Each row is a point on a tangle of strands that fork and nearly touch. The rows are in no order.
Points whose rows are less than 57.2 apart are linked; no others are. Some points are linked to none.
lalas: [-22   5  -1 -15  18  18  22 -38 -31  14  36 -28  20 -22   5 -14  26   7
 -26  29]
mola: [  7  -3   9  -4  -6 -13 -22  24  -2 -16   1 -18   2   3   9  15  20   2
  22 -25]
Molu: [ -4   9 -17   9 -12   0 -13  34 -11  22 -22 -12  15  -6   1   8  29  19
 -12  -4]
Gud: [ 18   9  -2  12   8  16  12  13  33   5   9  -4  -7  -8  -9  11   0 -26
  31 -11]
Dugev: [ 11  13  17  -3   9  21  41 -25  37  19  36   2 -11 -12 -21  11  14   0
   7  17]
vupi: [-11 -14  -5  -3 -12   9 -19  33 -16  21 -25  19  -3 -16  10   1  -8   6
 -24  -3]
zil: [ 12   7   9  16   8  16  -6  18  10   8 -12   3   4  -9   6   0   1   8
  16  25]
nalim: [-20   9  16  -2  16  21  25  -9  11  46   7  22 -17 -26 -10  12  10 -10
  -5  21]
zotid: [ -6  -2  -8  -6 -29  -4  17 -19 -25  -8 -15 -33   5  -6  -6   4  40   8
 -21  27]
rabe: [-26  -7  24 -22  21   8  23 -21 -10  41  26   5   8 -24  11 -15  32  39
 -29  13]
linol: [-25  14  -1   2  29  17 -22  14  -1  44 -11  23  14 -39   2  -8  -9  -9
  -4   8]
duv: [-10   6 -28  15  -4  19  38 -23 -33  23  -5 -26  -8 -12   6   8  19 -12
 -40  22]
guzon: [ 22   5 -16  12  -6  20  -2  -3  -5 -13   3 -36  18   3   8  -3  -7  14
 -23  35]
ruk: [  6  12  13 -13  12  14   7 -19  41  12  36 -13   7 -17 -23   5  17  -5
  17  13]
Mupiv: [-10   3   1   4  16   3 -16  48  -2   1 -18  47 -14   9   5 -21  -9  -1
  -1 -22]
Zode: [  0  22  21   8   7  21  58 -24  16  22  14   4 -12  -3  -1  18  16   0
   6   9]
disur: [ -8  -2   6  25   7  -1   2  25 -27 -26 -27  17 -22  19  32   0 -13   3
  -5  -2]
kova: [ 10  -6 -25  23 -27   4  -6  25 -16  -7 -21 -21 -12  13  18   8   0   9
 -25  -4]
godav: [ 22 -18  25 -11   6  -2 -11  -7  28 -22  20   0  -5  -6 -12  -5  -4 -10
  26  20]
gab: [  1 -10  -4  18 -10   4  15  -4 -41 -20 -35 -21   2  -2  20  -2   1  -7
 -14  28]
sike: [ 19   5  31  17  -9  -6  31   1  40 -18 -18  10   0   0   1  -7   6  -5
  29  23]
mib: [-14   4  32 -11   9  14  25 -25 -11  29  16  12   4 -11   1 -16  25  43
 -23  41]
sema: [  2  10  24  21 -12  -6  34  -1  15  -5 -41  22   0   7   2   4   3   0
  18  18]
Rop: [  3  -5  13  -1 -13 -33  -4   3 -15 -37 -20   1   5  31  12   1   6  20
  20  -6]
vum: [ 16   4 -10   1   7  31   2 -14   0   6  22 -35  15 -10   5   2  -7  15
 -22  31]
Luv: [ 23   2 -19   5  24  23 -27  11  14   7  21  -3  10  -3  -3   0 -33  -1
   8  -7]
pobi: [ 14   6 -11   5   2  -5  -4  20  38 -10  21  16 -10  14 -21 -13 -20 -23
  25 -37]
meleb: [ -4  -4  19 -18   8  10  15 -20  10  20   9  16   7 -18 -11   1  10  31
 -14  34]
lumo: [  9  -8  22 -11  -7 -22   5 -33   3 -36  -7  -3  -2  19   3   4 -10 -15
  32 -13]
zib: [ -6 -18   4   8  -3 -11  -4  19 -26 -20 -29  16 -25  13  22   9  -6   0
  -1 -17]
Dod: [  4 -13  -4  -5 -34 -21  13 -45 -16 -25 -17 -26   3  19  -1  14 -20  -7
   0 -11]
des: [ 19   6 -18   6 -23  -8   0  -6   9 -12   2 -21   4  29  -1  24  -8  -3
  17 -42]
rira: [-16  20  -5   9  20  21  -7  19  21  51  -4  35   9 -17 -15 -18 -17 -17
   1  13]
kol: [ 11  21 -16  10  22  29 -13   8   1  25  21 -32  21 -15   1   2  -5  11
 -10  22]
Rigog: [ 11  -1 -25   2 -43  -2   1  -9  -8  -3  -9 -37  12   2  -1   4  30  16
 -34  14]
rit: [ -2   2  20   8 -21   5  39  -5  -9  -3 -41   1  -3  -1   5  13   8  16
  -1  33]
pev: [ 13  -7 -15  16 -13  17 -13  40 -13 -11  -7  -6 -22  16  20  11 -24   5
 -23 -23]
dopa: [ -3 -25   2  -6 -17  -7  -2   7 -11 -10 -25  20 -16   0   3  18  -7  -5
   6 -10]
feme: [ -2   3   4   7 -23   2  33  -8 -25 -11 -36 -17   3   0  13   4  20   7
 -12  31]
sir: [ 22   4  -7  14   9   1  15   4  45  -1  13   6  -9  -1 -24  -7 -10 -35
  32 -14]
vula: [  2  21   4  27  10  14 -11  38  -7   1 -23  14   4   7  14  -6  -4  -1
  17   6]
Feg: [ -8  -8  -1  -7  -1 -34 -20 -10 -37 -31  -9 -13   9  22  11  -6   7   1
  16 -14]
kopi: [ 18   3  -6   2   6   0 -10  22  26 -24  19  18 -20  18  -4  -1 -29 -14
   8 -36]
Zumiz: [ 13  -7  15  14  -4 -26  24   9  36 -36   1  17 -21  21  -6 -17  -8 -21
  27  -8]
lur: [-18   1 -14 -18   6  15  16 -33 -40   0  22 -43  11 -22   3  -6  27 -13
 -25  26]
Zuvi: [-10   8 -10  -1   2  18  17 -12  -4  52  18   1   6 -14   2   3  13  29
 -38   8]
fif: [-17  23  13  14   8  15  45 -21  13  44 -10  24 -14  -1 -10   7   8 -14
  -1  20]
Vugo: [-13   3 -16   5  -7  16  26 -18 -20  32   3 -19  -6 -14  -2   8  16  11
 -32  19]
Deba: [ 18  -1  -7  13  33  24 -22  22  23   5  20   9  -3  -9   3 -14 -22 -18
  23  14]
durir: [ 24   5  -5  -2 -36 -17   9 -14  17 -16  -9 -15  15  29  -4  19  -6  16
   4 -25]
maso: [-10  -3 -23 -27 -28  -6  -3 -35  -8  14  31 -51  16 -21  -3   7  47  -4
 -39   4]
niza: [  4   8   6   5  -7  15  54 -47  -7   1  -7 -21   9  -1   0  15  -5   4
  -8  24]
lipuf: [  1  -8 -21   7 -13   8   3  -6 -40 -23 -18 -39  -6 -10  24  -9  24 -24
 -24  27]
peb: [-30   7   9  -6  20  23   1  -3   3  57   1  21   0 -45   4   0   4  -3
 -19  16]
Duvaz: [ -9 -10 -28  -4   3  10   1 -26 -42 -10  -4 -41   9 -18   4  -5  20 -23
 -16  27]
Batod: [ -8  -1 -18  -4  -4 -13  -5 -11 -22  11 -18 -16  17   1 -16  10  15  -5
  13  -7]
Nuzo: [-13 -24  17 -27   3 -31 -36  21  12 -13   5  38  -9 -10 -10 -13   0  -6
  10 -26]
mumum: [ 12   5 -26  17   1  -2   2 -12 -14 -13 -17  -9  10  20   4   1 -27   2
   3  -4]
veb: [ -3  13  -1  11  20   8   6  -1  24  31  -3  26   5  -8 -24 -18  -8  -9
  16  21]
Vam: [  9  -7  18 -22  -3  -1 -12 -26   9 -14  11 -17  12  -9  -9  12   6  -9
  32  12]
lenu: [  9   4   0 -17  -6  -2  15 -39   6   0  10 -28  10  -5 -22  20   8  -2
  16   3]
Far: [-12  -8  -4 -14  34  -8 -32  34  10 -17  34  39 -18   2   2 -30 -20 -13
  -4 -31]
rekod: [-16   2 -18  -3  24  10 -31  15 -13  30  -3   0  31 -33   1 -14  -7   8
  -3   6]
nozu: [ -5 -27  -9  -3 -14  10 -22  29 -24   5 -16  -3  -9 -19  23  -6  -3   6
 -29  12]
guriv: [ -4  -3  17 -14   0 -37 -19   5  30 -37  32  21 -25  29 -12 -12  -7 -16
  23 -39]
zuva: [ 18 -16   2 -18 -34   1   0 -40  -9 -11   8 -29  -2   9  -7  19 -27 -15
 -14   3]
vakam: [ -7  10   3  10   7 -33  -1 -27 -16 -51   9  -1 -13  42  27   4 -34   2
 -10 -24]
Sev: [  3 -27   1 -19  -8  -6 -17 -15 -19  -6  -6  -6  10 -11  -1   1  -9   6
  -4  18]
kaso: [-14 -12  -7  -7  11  -9 -36  34 -22  -9   5   5 -13  -2  19  10  -1  -8
  -4 -37]
vut: [  1  -5  -4 -17 -23 -18 -39  19  -7  -8  13 -30   3   5   7  20  14  -2
   3 -35]
dege: [  5  -5  -1   2  -5  -9  14 -27 -15 -23 -19 -10  10  10  11   9 -14 -11
  12  -4]
Vig: [  7  11  -2  -1  -2 -11  -8  18   8 -16  -1  -8  -1  24   1  16  11   0
  28 -46]
gedel: [ -8 -14  -8 -26 -24  -8 -16 -19  -7  10  15 -44  14 -30   0  11  32   1
 -33   7]
vobu: [  0   7  -4   5  32   7 -18  32   8 -20  22  39 -33  14   6  -4 -31 -12
 -10 -32]
dekig: [  3 -21  -9 -20 -19   2 -23  -6  -4   5   8 -24   9 -21   3   9   1   9
 -18   5]
febe: [  7  -9  18  -5  -6 -31  -1 -10  23 -33   7  14 -15  33 -11  -7  -6 -17
  34 -21]
zim: [-13  -4 -13 -13  19 -12 -44  23  -9  -4   6  10  12  -2  -1  -8  -4  -4
   9 -33]
datu: [-10   0  15 -10  18 -16 -33   5 -18 -42  33  -3 -28  24  18   8 -25  -6
 -12 -22]
tib: [ -8 -18  16 -19   5 -33 -30  18  21 -18  23  27 -14   0  -7 -11  10 -20
  26 -33]
rup: [  7   8   2  19   8   0   4  11  31   9  -8  35   5   6 -19 -36 -16  -6
  19  22]
buk: [-14 -11   5  -2   6   4 -22  41  -9  13 -23  38  -9 -12   8  -8  -9   0
  -5 -11]
tisi: [ 8 28 -4 19  6 13 20  3 20 16 -8 -9 14  4 -1  7  0 13 10 14]
kevi: [  5   4 -30  22 -26   7 -11  39  -9  11 -22 -26   4  -5  13   6  22   8
 -26   4]
tev: [ 14  -7  -8  12  -8   5  -7  26   5 -20  -3  14 -25  24   9   9 -24   4
 -11 -42]
muvuk: [ 15  -9   8   0  23   2 -21  13  28 -13  24  10  -5  -6  -1 -19 -13 -14
  26  10]
gile: [ 11  -6   0 -17 -29  11  18 -40   0  -4  10 -42   5  -2 -11  25   3  -3
 -10   6]
bafe: [ 24   5  20  19  -6 -11  12  16  43 -30   2   6  -6  12   1  -9   1  -7
  29   1]
Nirit: [ -8   5  26  -8  12 -34 -18  -9  -1 -56  23   2 -26  37  18   9 -21   0
  -4 -23]
tizuk: [-18   6   6  -7  11  14  24 -13 -15  53  35  -2   4 -18  15 -11  29  33
 -39  -1]
lak: [ 13   8 -13  -5  23  24 -23  10  16  27  30 -11  17 -25  -8   2 -19  12
  -9  10]
taru: [ -3  20   5  23  17   9 -10  47   6   2 -16  37 -15  25   8 -20 -14  -8
   3  -8]
tid: [  8 -30   9 -14  -5  -5 -29 -17 -27 -30   0  -2  -6   3  17  -4 -23  -2
  -1  13]
Pidom: [ 11  -8   9 -12 -34 -22  -5  -7   3 -19 -17  -5   9  17  -7  13   4  25
  14 -10]
sib: [ -7 -10  -4 -21 -15 -16 -26  14   2   7 -12  11  15 -13 -18   9  15  20
   2 -17]
Vos: [  1  12  -1  23 -18  -8  29  -4   7   1 -46  19   5  14   2   6 -11   4
  11  -5]
lavu: [ -9   4 -10  -4  -4 -11 -14   9  -8  15 -19  -4  20  -9 -15   4  24  24
   0  -1]
pomu: [ -9  -6   3  -8  -6  -9  15 -10  11  24 -22  21  -4 -17 -28  12  13  -1
   9   0]
Daso: [ 17  19 -20  21   8  15  15 -11  -2   9 -10 -15  22  11   0   3 -19   6
  10   7]
banud: [  1 -11   1  -5  -4 -17   7  -4   0   1 -25  23 -14   4 -19  10  -4  -9
  26 -18]
med: [-17   3   6  -7  24 -13 -32  17 -14 -25  30   2 -21  12  17  11 -11 -10
  -8 -40]
Salid: [  3  18   9  36   8   5   4  18 -16  -7 -42  15   1  20  27  -9 -13  -1
   9  14]
bakib: [  8   6  -5  24  -2  -9  12  23  38  -1  -8  41  -4  20 -20 -46 -20 -18
  17   2]
nofi: [-14 -25   2 -31  -9 -19 -31  10   9   6  -7  27   7 -24 -13  -4   5   6
   1 -23]
notuv: [  3   1  -6 -12   4  -2 -11  21  37  16   6  20  15  -9 -37 -15   1   2
  17 -15]
beto: [-16   8  -2 -14  18  17  42 -48 -36  17  36 -21   9   0  -3  -9  19  21
 -24  17]
Gov: [-26  33  13  16  10  13  41 -21  18  58   3  32 -11  16 -16  -3  14   9
  -8  22]
pizi: [  2   0   8  -9  11  -8 -22   1   2  -9   9 -21  13  -5  -4  11  18 -14
  38  -4]
ripap: [-13  -5  10 -18  -8  -3   7 -11   8  31  -1  26   5 -22 -19   3  15  24
 -11  14]
Sog: [  4   0   4  26  -7 -24  30  14  37 -18 -12  43 -14  23 -17 -40 -12 -25
  24  -6]
vevav: [  4 -20  -1  -2   6 -11 -31  -2 -29 -35  13  -3  -7  17  20  -1 -27  -2
 -10  -6]
pife: [ -4  13  10  -2  16  27  50 -51 -15   6  19 -16   6   3  -2  -1   3  10
 -12  29]
bife: [ -5  -1 -29  -8  16  -3 -39  23 -17  17  -1  -2  29 -14  -2 -10 -10   1
  -1 -25]

A fork is a point with three links, a tip a point with one. Leave the first point through the second and follow the links. Name the first fork or tip that comes.
duv / Vugo: vula
guzon / vum: Vam
pife / beto: feme
ripap / meleb: duv
lavu / sib: febe
maso / gedel: datu
godav / muvuk: guzon
lipuf / Duvaz: niza
Feg / Rop: mola

A fork is a point with three links. Follow the links from the first point to the second and name the forks in between, in order.
Pidom / Vam: mola
zuva / med: dege febe Zumiz linol
muvuk / Pidom: Vam mola
sib / sir: lavu kopi
Zode / vevav: fif linol datu

Follow the links from the first point to the second, and from the first to the third. Name the last point that the two ways share.
rekod / nofi / gile: febe
tib / Duvaz / rup: Zumiz
Molu / dege / sema: febe
Deba / gab / linol: Zumiz
kol / Zumiz / Feg: Vam
banud / zuva / tib: dege
Mupiv / Vig / peb: dege
